Each row is a point on a landscape with many valleys, with its height.
A ball rolls from a point to the lowest of its 4 nearest points, and stops where none of them is lower. Distance is the straight distance between rows; heights are no part of it.
q104 (h 189):  59 106  54 114  79  84 117  94  78  56 107 120 125 105 128  61  94  83  89  88 111  70  96 124 101 127 138  88 100 119  89 118 119  93  98  99  84 127  80  78  82  68 101 105 120  93
q45 (h 222): 112  96 134  81 101 103  72  99 109 114 105  87  93  99  88 108  88 116 100 119  84 123  88  90  91  98  73 111  94 107  97 110  84 115  97  85 112  78 124 126 100 125  95  85 111  93
q969 (h 358):  50 109  60 111  70  81  94  80  90  52 107  95 133  90 139  68  90  75  89 100  84  96  99 134  75 120 134  57  90 136  78 130 115  99  98  87  90  98  97  75  72  66  89  99 138 103
q483 (h 247):  63 103  65 110  81  84 109  94  88  53  97 106 123 105 127  69  95  86  94  93 104  76 103 130  99 119 131  85  98 117  84 118 110  94  99  95  92 116  84  78  86  73 103 104 123  95
q802 (h 578):  94 105  84 110  93 100 108 100  89  75  94 103  97 100 106  91 100  96  93  96 105  74 108 119 110 108 118 113 103  94  95 103 115 104 105 109  96 123  83  94 107  90 110 105 106 106
q423 (h 157):  66 101  73 108  90  87  93  93  92  58  96  89 117  97 126  76  93  95  90  98  92  77  99 125  93 115 125  74  97 115  86 126 114  90  97  93  96 112  92  85  89  79  99 108 119  98
q591 (h 199):  71  87  88 105 103  84  86  87 105  73 108  83 130  79 106  98  83 103  75 109  79  94 104 119  67 117 109  59  97 110  88 118 104  79  92  89 102 100 115  85  90  81  92  94 123 105
q73 (h 168): 107  93 132  86 104 107  78 100 104 107 112  97  94 102  88 106  88 109  96 114  87 117  87  90  90 101  70 103  87 106 101 104  86 115  96  93 108  84 110 108  97 117 101  84 106 107
q579 (h 602):  62  79 112  97  95  88  77  88 119  75 115  53 139 102 122 108  68  98  56 123  57 127 110 117  52 108 101  65  91 125  87 113  86  79  89  72 103  80 123  85  68  72  80  81 147 117
q627 (h 339):  69  81 105  97 108  85  76  91 112  75 116  67 139  88 108 107  73  99  63 119  75 116 106 115  60 111 105  59  96 126  93 113  94  81  88  79  98  90 122  93  75  73  92  85 131 115
q519 (h 141):  93  96 122  93 107  92  81  98 100  88 113  90 114  87  92 108  83 112  80 117  86 116  89  94  82 105  75  85  94 110  93 107  91  99  97  93  98  85 112 102  89  97 102  83 109 108
q151 (h 278):  53 108  57 114  67  80 105  86  79  48 106 107 133 103 132  62  92  79  90  92 105  85  97 129  87 122 135  76  90 130  87 124 119  89  92  94  85 117  88  77  76  63  98 101 125  96
q461 (h 142): 141 108 118  96 117 110 106 117 110 147  84 112  74 120  99 115 116 106 126  92 120 116  97  72 127  73  85 126 101  80 119  89  85 107 102 108 107  84 100 113 122 131 102 108  65  91
q525 (h 180): 150  96 136  87 121 102  99 120 106 148  97 108  77 121  90 130 102 105 128  93 111 117  97  71 108  81  75 124 100  86 116  81  77 115 102  95 118  84 122 123 130 134  92  98  81  91
q987 (h 412): 124 112  88 100  92 114 127 106 101 125  91 113  68 100  82  98 127  96 118  87 121 101 109  94 129  89 114 130 108  80 112  85 110 104 111 119  92 110  77 109 106 103 107 105  77  94
q657 (h 248): 127  95 121  83 109 111 100 100 106 128 103 110  77 114  88 108 103 106 117 101 104 112  87  80 107  88  71 112  95  93 116  88  79 110 100  97 112  86 114 120 108 124 100  97  94 100
q395 (h 254):  77  83 101 101 104  86  81  93 104  81 116  82 130  86 105 101  80 106  76 111  79 103 102 112  72 112 101  63  96 112  93 116 101  82  91  85 101  97 115  87  84  83  90  96 120 107
q223 (h 644): 113 101  87 116  87 112 124  99  93 102  96 117  73  96  88  97 124  91 104  82 124  83 111 108 124 107 124 126 106  88 110  85 120 108 109 120  90 122  77 100 119 100 108 107  84 101
q783 (h 331):  49 107  44 116  56  84 106  83  80  42 120 120 140 101 133  56  92  69  74  96 101  80  94 129  81 122 141  77  96 134  86 116 121  82  92  91  82 124  83  79  68  55  85 108 127  97
q510 (h 305): 107  97 122  87 100 104  89 101  99 108 108 101  86  99  92 104  92 108 106 109  97 107  88  90  97  99  69 100  92 101 102  99  88 104  97 101 104  86 108 112  99 112 105  92 102 106
q394 (h 627):  98 105  81 122  88 107 120 102  90  83  93 122  80 104 105  96 113  91 100  78 121  75 105 115 125 108 122 124 102  90 103  93 117 108 104 117  86 122  73  91 114  93 112 113  96 102
q815 (h 90): 121 102 116  90 112 111 102 101 109 130  96 110  76 115  93 105 109  99 116  99 106 112  90  82 114  86  73 109  96  86 110  90  84 111  99 105 103  82 100 116 108 120  97 105  80 101
q609 (h 140): 133 107  77 113  98 115 132 100 102 130  86 123  64 101  78 106 135  98 124  72 128  98 114  94 142  87 124 144 108  86 117  80 118 109 115 123  85 116  81 110 112  99 106 117  63  85
q264 (h 195): 138 106 123  90 123 110 105 115 111 148  91 112  66 124  94 118 112 105 124  94 118 113 101  73 118  72  76 128 103  83 114  86  80 113  99 103 106  89 100 119 118 136  98 108  68  88
q427 (h 591):  95 105  84 115  87 102 122 101  82  76  92 119  88 102 110  87 109  90  91  80 118  66 105 119 123 110 123 123 101  98 101  98 119 104 101 118  85 126  79  87 112  94 111 108 103 106
q571 (h 425):  81  90 106 100 111  92  85  95  99  80 110  90 128  87  97 109  87 105  81 115  85 105 100 105  78 109  85  72  95 108  92 102 100  81  92  86 100  93 113  96  85  86  95  86 111 107
q442 (h 336):  93  99 107  93  96 107  93  97  99  95 104 105  98  87  93 102  90 105  92 102  95 100  91  94  91 106  77  90  99  92 102  94  97  99  98 105  98  90 102 102  97 101 101  93  98 106
q275 (h 420): 137 114 108  96 114 118 119 117 104 154  79 115  75 118  90 108 120 107 125  86 130 112 107  70 134  69  91 135 105  75 121  82  97 109 109 116 100  94  91 120 115 121 109 112  61  86
q198 (h 263): 127 107  81 108 103 116 133 109 102 138  85 122  68  99  82 103 132  95 129  77 130 104 110  86 144  84 116 144 108  80 118  79 110 103 112 124  85 115  83 109 114 106 114 116  57  83
q328 (h 309):  82 104  77 107  92  92  97  98  91  69  99 101 109  94 117  92  98 101  92 105 100  71 100 119 101 111 120  83 105  98  85 115 108  97 103 102 100 115  90  83 102  89 101 101 112 103
q79 (h 286): 133 114  96 100 108 123 127 119 104 152  78 114  74 107  91 108 131 104 130  85 140 108 106  72 140  71 103 141 105  76 117  82 105 105 113 121  94 109  88 113 118 115 120 119  58  76
q51 (h 240):  77  94  83 102  99  85  86  93  96  73 102  89 122  89 109  94  86  99  86 103  80  85  98 118  79 112 113  67 103 114  90 116 114  89  95  89  98 105 103  87  96  83  91  99 116 109
q649 (h 256): 105 103 109  90 101 108 100 102 103 111 102 109  84 101  90 103 104 103  99 102 103 110  92  84 105  94  70 102  98  90 113  93  88 109  96 106 101  86  99 101 102 116  99  97  92 109
q642 (h 226):  82  93 117  98 109  90  80  99  99  85 115  88 122  88  99 111  84 107  77 116  87 113  99  98  71 109  84  79  96 114  93 107  93  91  89  90  98  87 120  95  81  92  96  85 111 106
q62 (h 612):  93 105  78 110  87 102 112 101  89  71  94 111  93 103 102  89 107  99  90  92 109  69 104 118 113 114 121 111 101  97  97 100 113 101 103 117  97 120  76  89 108  89 109 111 102 102
q448 (h 680): 112 103  83 118  90 111 119  96  95  92  93 120  78 100  92  96 118  90 101  82 119  80 110 110 129 105 120 128 103  98 106  88 118 105 103 120  87 121  83  95 113  92 114 110  86  99
q405 (h 577):  63  80 114  99  92  83  80  78 117  69 111  52 143  93 127 101  65  96  52 121  60 130 117 119  43 107 104  59  89 130  81 117  92  76  86  70 110  79 118  81  67  70  73  88 152 128
q922 (h 127):  74  88 121 104 108  93  79 100 107  78 112  69 136  88 107 106  77 108  72 119  76 116  98 110  66 111  86  76  93 119  86 111  91  83  89  82  96  84 122  96  74  83  97  83 129 113
q29 (h 684):  90  98  90  99  96  93  96  95  96  88 103  98 101  87  96 100  98 102  91 106  90  82  95 102  94 107  98  84 112  91  95 100 100 102  98 105 105 100  93  93 102  96 101 100 104 109
q583 (h 379):  68  74  99 102 106  87  84  89 108  78 117  69 143  89 112 102  76  96  73 109  73 111 106 119  59 111 107  59  87 125  96 117 104  83  91  82 100  96 115  84  73  76  86  91 133 113
q323 (h 171): 114 109  85 104  87 111 117  98  95 102  99 109  77  96  90  97 126  90 108  94 112  91 105 100 124 101 114 127 110  83 106  84 111 106 103 120  99 118  80 102 111 102 110 105  87  99
q397 (h 596): 109 110  86 104  91 113 117 104  99  97  98 112  84  94  87  99 115  94 100 103  95  91 111 104 118  97 106 118 111  79  99  88 106 100 107 117 101 111  79 104 107 105 106 106  90 109
q685 (h 347): 100 101 104  91  99 113  96  95 100 102 106 114  87  98  91 106 100 107 102 109  97 102  91  85  98  99  72  95 100  93 107  91  93 101  96 108 104  94  95 101  94 110 102  96  97 107
q763 (h 284): 132  91 138  84 115 112  97 112 108 134 100 103  78 112  94 117  95 105 119  99 103 119  93  74 103  87  74 114  96 100 112  93  79 120 105  91 117  79 117 124 115 128  91  98  88  95
q220 (h 185):  63 102  68 107  88  81  92  88  91  55  99  98 127 101 131  76  93  91  93  95  88  81  96 131  85 115 137  68  96 122  86 124 118  93  95  89  94 108  99  71  78  75  99 104 126 101
q925 (h 355):  78  90 102 103 111  89  80  96 100  81 111  86 124  85  98 107  90 108  79 113  78 104 101 108  73 113  96  71  97 110  89 115 105  83  88  87  99  96 116  92  87  83  98  94 114 107
q692 (h 466):  87 103  79 114  90  97 118 100  82  68  93 111 103 106 115  84 102  93  88  83 115  64 103 118 116 114 120 107 101 104  96 104 117  97  97 109  92 124  81  82 107  88 110 112 102  99
q865 (h 129): 130 112  97 103 106 117 120 115 104 148  84 107  73 112  87 101 129 101 126  93 129 109 111  76 135  80 107 135 109  78 118  78 102 101 111 117  96 101  87 110 109 110 108 117  61  85
q996 (h 624): 123 103  80 118  89 109 122 100 101 113  94 122  68  97  86  97 128  85 112  74 125  88 111 100 134 103 123 135 107  86 113  80 116 105 105 121  90 121  78 100 113  98 107 108  71  95
q832 (h 521):  60  74 103 101  94  86  84  77 112  75 121  55 145  93 123  97  71  87  56 118  66 117 118 121  49 112 117  54  93 128  84 114 107  77  84  75 100  87 121  86  73  67  74  92 152 125
q314 (h 533): 122 108  87 101  90 116 124 101  95 120  96 112  74  97  82 100 122  92 113  90 115 103 106  96 123  91 112 133 112  77 111  78 114  99 107 114  97 110  80 112 103 101 102 106  76  94
q214 (h 293):  79  99  88 102 104  91  89  93  96  78 100  98 109  86 106  92  95 104  95 106  81  78 100 112  90 113 104  81 105 102  87 108 107  88 102  97 105 110  96  87 101  92 102 104 109 105
q415 (h 184): 134 115  92 101 109 121 120 114 103 145  82 110  76 106  89 108 133 104 132  90 129 108 107  78 139  71  99 136 110  75 120  81 102 103 111 118  90 106  83 116 114 112 110 113  62  82
q241 (h 580): 160  99 156  86 132 112  96 134  96 156  93  95  96 118  67 139  98 115 144  96  95 132  99  61  99  69  71 130 113  82 111  79  65 123 116 103 133  77 130 123 123 142  97  95  75  93
q713 (h 566): 159 101 148  90 126 114 101 129 107 153  90 110  90 117  78 140 105 108 139  86 106 123 107  66 108  74  70 135 104  84 115  75  74 116 112 108 132  84 119 127 130 141  93  98  69  86
q618 (h 527): 146 121 116 102 113 108 114 127 112 164  80 109  79 116  91 125 122 109 127  85 138 115 104  68 139  61  84 136 106  76 123  87  93 114 105 120 100  93  94 111 122 127 115 117  53  85
q296 (h 86): 116 115  95  93 101 116 118 109 104 130  95 110  77 108  90  98 116  97 113  99 114 109 101  84 119  87  90 118 106  75 116  87  93 105 103 111  98  90  90 114 103 112 102 106  76 104
q570 (h 289): 145 118 116  96 119 108 112 125 110 156  82 106  76 117  89 120 118 106 123  93 125 111 106  71 131  64  83 135 105  78 115  85  87 114 104 108 110  86  98 119 119 129 105 113  62  87
q408 (h 348): 144  92 149  76 118 107  94 118 102 142  97  88  91 114  85 129  96 110 130 102  92 124  96  74  97  79  74 122 108  93 111  90  67 115 109  89 127  84 127 129 123 135  87  90  89  93
q596 (h 132): 145 117  96 102 110 119 132 115 101 163  79 112  77 103  83 111 135 117 135  82 146 107 110  68 148  66 103 142 106  80 119  75 108 108 113 133  86 116  77 115 118 112 119 119  42  69
q54 (h 414): 118  90 132  83 107 104  79 104 104 120 105  94  91 103  90 107  90 110 108 112  85 121  86  82  96  99  74 112  92 108 101 105  82 118  99  82 113  78 121 122 107 128  94  80 103  94
q836 (h 545): 102 111  87 107  89 104 109 100  96  84  95 102  91  98  97  98 109  94  94 101  99  76 101 111 113 107 108 114 107  85  95  95 110 102 104 110 104 112  83  95 108  97 109 104 100 106
q886 (h 262):  86  98 112  99 109  97  88  96  99  86 115 100 111  82  93 108  88 113  82 113  90 104  89  94  85 109  75  85  98 106  93  95  96  99  95 100  99  96 108  97  94  98  98  91 105 110
q276 (h 346): 127 103  79 118  88 112 129  96 104 125  97 124  63  98  82 101 134  91 120  78 130  98 110  97 135  95 128 139 111  84 116  76 122 107 108 124  88 115  81 104 114 106 107 110  65  88
q524 (h 51):  73 103  69 113  85  92 115  94  80  63  94 118 112 107 122  70  99  90  91  81 115  70  99 122 112 119 127 102 102 117  93 109 120  92  99 106  80 126  82  81 100  78 111 111 112  95
q566 (h 97): 116 110 103  84 100 115 113 105 106 121  96 112  78 107  94  95 110  89 114 104 107 104  92  84 112  84  80 115 101  79 113  86  92  99 106 107  99  86  89 109 103 116 102 105  77 105
q555 (h 200): 120 114  95 102  97 117 127 104 102 135  89 114  73  99  83 105 127  94 123  91 122 109 110  87 130  85 107 132 106  73 115  80 106  99 106 116  90 109  82 110 108 107 108 106  71  93
q316 (h 694):  63  81  90 105  92  81  89  68 104  67 115  69 133  89 124  83  79  86  73 105  72 103 113 127  57 112 127  46  87 134  88 125 109  86  88  80  97  97 110  80  79  70  82 101 146 113
q714 (h 137):  65  83  89 100 103  83  81  85 106  71 113  83 132  87 112  94  78  97  75 106  75  96 108 124  70 114 117  58  90 124  88 126 108  81  88  83  99  99 113  85  84  76  81 100 130 105
q202 (h 413):  78  84 119 105 112  85  70  98 105  79 105  73 128  89 101 108  76 112  67 121  82 123  95 103  62 107  86  82  93 115  90 106  87  89  89  82  95  79 123  99  72  86 101  83 119 103
q715 (h 471):  66  76  95 104  92  82  82  79 105  70 115  70 139  89 123  94  76  92  67 116  71 112 112 124  60 112 118  51  87 129  87 117 110  84  89  79 100  97 115  81  76  70  82  92 139 110
q267 (h 245):  85  93 111  98 111  94  83  95 103  86 109  91 116  83  90 108  87 106  83 113  89 103  90  97  79 110  77  84  96 105  94  98  94  93  93  92  98  97 115  97  88 101 101  89 110 110
q254 (h 586): 107 107  85 106  87 108 117  99  91  91  98 106  83  97  91  96 115  98 100  96 103  80 104 104 113  98 111 119 111  83  98  89 111 108 105 113  99 118  79 101 106  99 104 101  98 106
q612 (h 306):  91  95 114  95 107 103  97 100  95  89 106 106 102  90  90 109  95 108  87 108  87 100  96  95  93 106  72  87 101  98 107  92  92  99  93 103 100  92 105  98  97 106 101  91 105 106
q645 (h 588): 154 105 136  95 122 111 106 125 116 158  86 114  78 119  81 131 109 111 133  87 122 116 103  62 124  67  77 127 104  79 113  82  83 117 104 107 119  90 113 120 127 141  99 114  63  86
q569 (h 683): 100 101  79 113  88 104 115 103  94  81  93 111  81 104 101  96 112 100  96  92 108  76 103 112 118 113 119 119 104  94  99  96 115 102 105 115  93 118  79  97 110  97 108 106  97 102
q41 (h 269):  80 100  78 103  96  91  96  93  96  73  98  97 113  96 109  90  94 104  93 103  87  79 101 117  91 112 115  79 104  98  85 117 113  93  98  95 102 113  91  84 103  90  97 101 108 105
q474 (h 576):  95 101 100  95  97 100  96  92  98  94 108 107  93  91  89 100  98 103  94 106  89  88  94  94  89 104  81  87 106  87  93  94  96 100 100 105 105 101  99  99 102 105 105  96  96 112
q357 (h 212): 130  97 128  84 114 112  94 108 111 137  98 104  76 117  92 116 106 106 125  97 108 115  88  77 104  83  69 117  96  92 115  90  82 116 106  97 110  84 113 121 114 132  93 101  85 100
q794 (h 468): 123  88 144  79 108 107  79 101 108 126 111  92  87 107  88 110  90 107 115 114  91 120  85  80  97  94  73 114  94 105  99 102  76 116 101  89 114  80 122 124 110 129  92  85 100  97
q848 (h 458): 154  95 151  83 130 106 100 124 102 151  96  95  88 114  75 134  96 107 139  97 103 128 100  66 102  75  76 128 106  90 105  77  65 123 112  95 128  86 128 123 126 139  93  93  86  88
q470 (h 266):  57 107  63 109  78  83 101  90  89  55  99 100 126 102 132  68  93  85  93  98  91  83  94 128  86 128 137  78  94 130  85 126 110  88  99  91  88 111  89  76  83  72  98  99 126  98
q69 (h 634):  90 101  99 100 100  98  92  95  96  91 106 100 111  86  94 105  91 103  87 107  86  92  94  98  87 111  84  77 102  95  96  98  98  92  93  99 105 100 103  96 100  96 100  97 108 107
q837 (h 470):  91 102  81 112  88 102 104  95  92  74  98  97 107  98 104  94 102  93  93 100  98  75 100 115 104 111 115 102 103  94  87 107 115 100 105 109 101 121  85  87 105  92 104 108 112 106
q230 (h 117):  68 104  77 104  95  81  84  89 100  71 105  89 122  92 120  83  87  96  85 100  87  79  99 132  78 119 129  62  96 120  81 124 112  88  95  88 100 110  99  78  87  81  91 102 127 103
q269 (h 202):  72 102  69 109  88  88 105  95  89  61  97 101 115 102 125  72  97  94  89  96  94  78  97 129  99 118 133  86  98 117  88 124 112  93 102  94  91 115  85  84  89  77 102 108 124 101
q340 (h 249):  74  95  88 100 101  88  88  87  99  72 103  92 117  91 107  95  92 100  88 107  78  78 100 119  83 110 111  72 103 107  87 112 110  91  96  90 106 109  99  84  99  87  95  97 113 108
q459 (h 717): 120 103  83 104  92 113 126  99  94 116  93 116  71 102  82  99 127  95 114  84 119  94 113 102 130  93 119 137 108  79 113  80 115 100 106 119  90 118  78 103 107  99 107 105  77  97
q216 (h 267): 141  92 140  82 119 105 101 122 107 144  97  97  84 123  83 130  99 108 131  89 103 118  95  70 112  86  76 128  97  93 114  91  75 115 107  90 120  88 127 124 125 138  92  93  84  89
q553 (h 98):  61  79  92 105  88  79  78  73 104  71 119  65 141  86 122  83  78  88  69 111  72 112 114 127  57 115 123  45  84 135  80 123 115  80  90  79  96  90 108  79  73  68  79  93 146 118
q766 (h 373): 127  92 145  82 110 111  84 107 112 129 109  96  90 111  86 116  91 106 120 109  92 122  88  78 101  93  74 116  98 102 109 100  75 118 102  89 114  80 124 126 117 132  94  85  94  98
q599 (h 126): 113 108 101  91  99 114 101 103 102 116 100 110  80 102  89  99 110 101 114 106 102 104  93  84 110  88  83 107 106  83 113  91  89 105 102 105 103  91  99 109 102 111 107  99  90 105
q575 (h 274):  72  86 108 103 108  85  84  96 109  79 112  72 136  84 104 101  78 103  74 113  78 105 103 108  61 112 102  60  99 115  87 115  95  76  89  86  96 101 119  94  82  81  93  90 126 108
q186 (h 354):  79  91 132  99 109  86  69 103 106  84 107  70 123  89 101 113  71 116  67 122  76 130  97 106  65 101  80  80  93 115  81 111  85  99  91  79 102  73 133 101  76  95 103  78 128 114
q235 (h 585):  53  99  71 109  76  84  91  73  96  54 109  89 126  93 133  73  92  79  84 105  83  96 103 135  63 119 137  54  91 133  80 128 118  86  90  83  95  92 100  74  78  68  92  98 137 103
q534 (h 61):  71  89  87 104  98  83  83  85  98  70 107  88 120  92 116  92  83  93  83 102  75  92 104 131  78 114 118  57  92 116  85 125 114  85  94  81  96  99 110  80  85  80  92  98 130 105
q436 (h 304): 103 109  92  98  95 105 105 101  98 107  99 104  91  93  94 104 108  97  91 105 100  92  97  96 103 103  86 103 115  82  99  94  99  99 103 112 104 102  90 101 101 102 103 100  97 116
q509 (h 500):  85  95  97  99 104  96  88  94 104  81 106  99 116  88  97 103  94 109  89 111  83  93 102 105  85 113  92  75 101 100  89 102 103  89  93  96 101 101 103  91  99  91 103  99 105 108
q346 (h 467): 136 111  88 110 108 115 133 108 102 160  78 117  70  97  81 112 139 109 138  67 139 104 110  74 150  77 110 145 107  82 120  77 110 103 114 131  86 118  85 104 119 107 117 122  42  65
q82 (h 273): 119 102 114  86 106 109 100 108 105 120 105 109  78 108  93 104 103 104 117 103 104 111  87  80 107  92  70 106  97  89 114  95  80 111  99 100 103  88 105 114 102 124 104  95  87 101
q939 (h 139): 100  96 126  86 104 102  79  98 101 102 110  96 104  92  91 109  86 113  93 116  97 119  81  90  88 100  66  97  93 110 102 105  88 112  94  96 103  81 115 113  94 109 101  80 107 105
q823 (h 162):  91  98 132  92 110  85  69  94 106  88 106  77 120  92  96 111  76 115  79 124  80 128  95  99  73 103  74  89  89 115  88 108  93 100  91  83 109  74 124 104  79 103 103  78 119 107
q531 (h 119): 106  92 139  87 102  98  72  97 106 109 109  89  98  94  84 113  79 116  95 122  85 121  90  94  86  96  73 106  92 111  93 105  83 115  97  91 110  76 118 115  95 119  97  80 111 102
q552 (h 135):  96  92 138  88 109  96  73 103 104 100 105  84 103  91  92 111  85 115  84 121  80 128  93  89  81 103  72  98  91 115  87 109  83 114  99  84 107  75 122 113  92 115 105  77 114 102
q484 (h 310): 126 105  88 103  99 117 126 105 100 137  84 120  69 100  80 101 135  97 124  80 131 103 112  89 133  82 109 137 104  82 110  79 114 101 113 122  95 117  82 108 110 104 105 110  60  90
q626 (h 472):  95 106  82 109  91  98 104  99  92  74  98 101  98  98 104  91 101  98  95 104  98  76 106 116 107 110 115 103 107  93  91  98 109  98  98 109 100 120  85  93 104  95 102 103 102 107
q74 (h 441): 153 106 142  94 120 109 102 125 112 157  83 112  79 120  83 136 110 109 130  83 116 122 103  66 119  68  72 126 105  85 118  80  78 114 106 100 120  84 115 122 135 146  98 104  71  82
q59 (h 506): 141 116 104 103 111 113 126 122 103 159  82 109  74 111  92 111 126 110 130  88 139 111 109  75 140  72  99 138 104  78 118  81  99 109 112 121  94 102  82 116 115 123 116 114  50  81
q487 (h 167): 101  99 121  92 103 101  84  99  98  96 113 102 102  91  92 103  89 110  93 112  90 107  90  90  91 104  70  90  97 105  99  96  90 105  96 102  97  88 106 105  97 108 103  89 108 106
q613 (h 217):  66 103  71 113  90  91 103  99  85  64  93 108 115 107 122  69  98  96  95  92 106  71 101 126 106 119 130  93 103 116  89 115 115  95 108 100  85 125  88  84  93  77 107 109 114  94
q686 (h 374):  79 102  76 112  90  97 108 101  88  66  90 108 105 107 115  80  94  97  96  90 111  73 100 124 115 120 127 104 101 110  91 107 121  99 100 105  92 127  84  87 108  86 108 108 112  92
q434 (h 118): 113 115  90  96  94 113 119 101 100 115  96 107  76 105  89  97 120  99 112 102 109 100 103  89 117  91  96 122 108  77 112  83 101 105 106 115  97 107  84 111 103 111 104 105  88 105
q131 (h 244):  73 105  73 113  84  92 122  98  79  69  90 117 106 110 125  76  96  93  95  78 116  65  98 119 116 120 128 110  98 107  98 106 118  95 100 115  85 130  80  76  99  80 110 110 109 100
q466 (h 182):  60  93  79 110  91  87  88  79  98  65 109  88 124  93 125  86  85  89  82  99  78  88 101 129  74 117 124  58  98 123  85 128 112  91  96  80  97 105 105  75  82  76  88 103 130 103
q503 (h 298):  81 104  78 109  91  89 102  99  88  63  95 103 112 102 118  77  93  97  96  98 101  73  93 124 103 117 131  92 102 110  89 123 113  98 100  99  91 123  88  85 101  84 105 106 115 100
q403 (h 498): 138 110  88 104 108 124 129 115  98 154  81 116  76 103  77 107 134 110 135  78 143 108 114  77 142  73 108 143 107  81 119  78 112 103 112 126  87 111  83 116 115 107 112 117  53  73
q183 (h 99): 126 112  94  97 101 115 119 114 104 134  91 112  80 112  94 100 121  98 119  95 122 109 105  79 125  79  96 128 107  73 117  80  95 105 111 119  96  96  87 112 108 111 109 109  71  91
q517 (h 76):  55 105  65 114  75  81 100  85  91  53 109  96 130 100 133  66  92  80  84  99  92  84  96 132  78 123 135  63  94 130  85 126 116  96  95  86  90 103  90  73  70  64  94 100 137  99
q858 (h 365):  86 104  84 106  96  90 104  98  94  74  99  97  99  98 110  93  99  99  91 101  99  76  96 118 103 115 116  93 108  98  87 109 111  98 100 102 103 114  84  92 103  92 101 107 115 105
q86 (h 268):  79  97  89 100 104  90  89  93  99  82 109  96 123  89 105 102  86 104  87 105  83  87  98 112  83 113 103  64 105 103  93 111 109  86  89  90  98 102 103  85 101  84  98 101 111 103
q740 (h 143):  90  99 131  96 109  89  77  94 106  91 109  83 117  93  92 110  80 113  81 122  83 122  90 100  79  99  76  91  90 109  84 104  89 110  97  89  98  78 125 111  85 105 105  81 119 107
q33 (h 476): 107 101 116  90 104 109  91  98 100 114 107 105  85  98  87 102  97 105 105 103  93 110  90  83  98  97  73 104  92 100 108  93  85 109  95  99 106  81 107 110  99 115 100  94  97 105
q292 (h 335):  79  89 121  99 106  82  77  94 113  78 109  63 136  93 111 110  71 110  61 123  75 126 102 111  55 104  89  73  93 118  84 111  93  83  93  73 101  84 123  95  71  75  92  83 129 112
q791 (h 276):  53 103  60 111  78  80 108  92  85  50 100 109 127 104 130  63  96  83  97 100 100  77  96 133  96 122 135  78  98 124  89 120 113  89  99  93  81 116  92  81  81  73  99 105 127  94
q773 (h 536):  98 104  90  99  94 101  99  96  94  86 101 106  99  96  96  97 101 101  98 108  97  78  95 108 103 109 101  94 109  89  93  97 104 100 102 105 108 115  82  99 106 101 104 102 101 106
q931 (h 225):  71  93  90 102 103  87  87  85 100  75 109  91 124  84 110  99  89 103  83 108  79  91  96 117  78 115 108  61  99 114  94 117 108  82  96  82 101 101 110  84  92  81  91  98 115 104
q750 (h 133): 126 105 121  96 111 105 100 105 113 136  96 112  72 117  99 111 105 100 125  99 110 110  95  79 118  78  72 117  97  86 117  84  83 108 104 101 105  84 106 117 114 120  99 104  79  98
q451 (h 581): 119  96 134  83 106 109  85 101 107 123 108  98  88 107  86 104  93 106 111 111  98 119  88  78  99  93  69 111  90 101 111  97  82 120  99  90 110  79 116 122 107 129  96  90  99  96
q450 (h 228):  51 106  53 110  71  86 109  90  79  48 105 121 132 103 131  60  92  70  88  89 107  83  94 123  98 125 136  80  98 121  86 114 122  86  99  94  83 125  85  79  75  64  96 105 117  91
q762 (h 312): 151 101 140  92 124 106 101 122 106 151  91 110  78 123  85 134 104 106 134  91 112 115 100  74 117  79  77 130  97  87 115  83  71 117  99  98 121  88 118 122 129 140  94 103  73  92
q70 (h 201): 135  99 128  89 119 107  95 110 112 135  98 107  75 122  94 122 102 109 120  94 111 115  95  72 112  80  72 118  96  87 120  87  74 109 102  97 113  87 114 122 117 135  97 106  80  92
q712 (h 294):  78 105  83 111  92  89  95  98  92  69  96  98 112  92 112  86  94  96  94  98  94  74  99 123  98 115 121  78 106 100  87 121 112  99 103  97 103 111  93  91 100  87 102 108 111  98
q10 (h 456):  69  78 102  97  98  84  87  82 111  67 116  60 139  89 118  94  71  85  67 117  71 110 115 120  51 109 117  53  87 130  88 121 101  80  87  77  98  88 119  86  77  71  79  92 144 118
q134 (h 194): 104 106  98  91  95 112 108  96  99 108  95 105  85  96  90 100 109  98 100 109 103  97  90  90 100  96  79 106 106  81 108  88  98 103 103 110 103  92  99 100 103 109 100  99  87 108
q551 (h 341): 134 108  83 108  98 119 131 109 102 150  83 122  68  97  81 101 141 102 132  76 134 107 113  75 142  80 116 140 113  81 117  79 116 101 116 126  89 120  83 108 114 108 114 115  50  78
q244 (h 318): 139  90 137  83 119 105  93 112 109 138 101  99  88 112  87 117  95 110 122 103  96 121  94  74 105  84  76 121  99 100 108  90  75 114 108  86 120  86 125 124 120 130  93  91  89  92
q868 (h 100): 131 112 106  89 112 112 110 113 111 138  87 108  76 113  95 102 119 105 121  92 121 111 100  77 120  78  83 120  99  74 120  85  91 112 101 110  97  89 100 110 111 120 101 109  73  94
q98 (h 424): 102 110  89 100  94 110 105 101 102  88  99 106  92  98  96 101 111  93  98 104  95  84  96 100 104 103  99 101 112  83  99  94 101  98  97 108 103 107  83  97 103 102 107 103  99 111

Two balls start at each pair of points below. Name the first point that both come to, or write -.
q626 and q802 -> q41
q685 and q773 -> q134
q328 and q483 -> q534
q503 and q837 -> q534

For each start below, name the point where the ball stops.
q569 -> q296
q766 -> q815
q275 -> q296
q509 -> q534
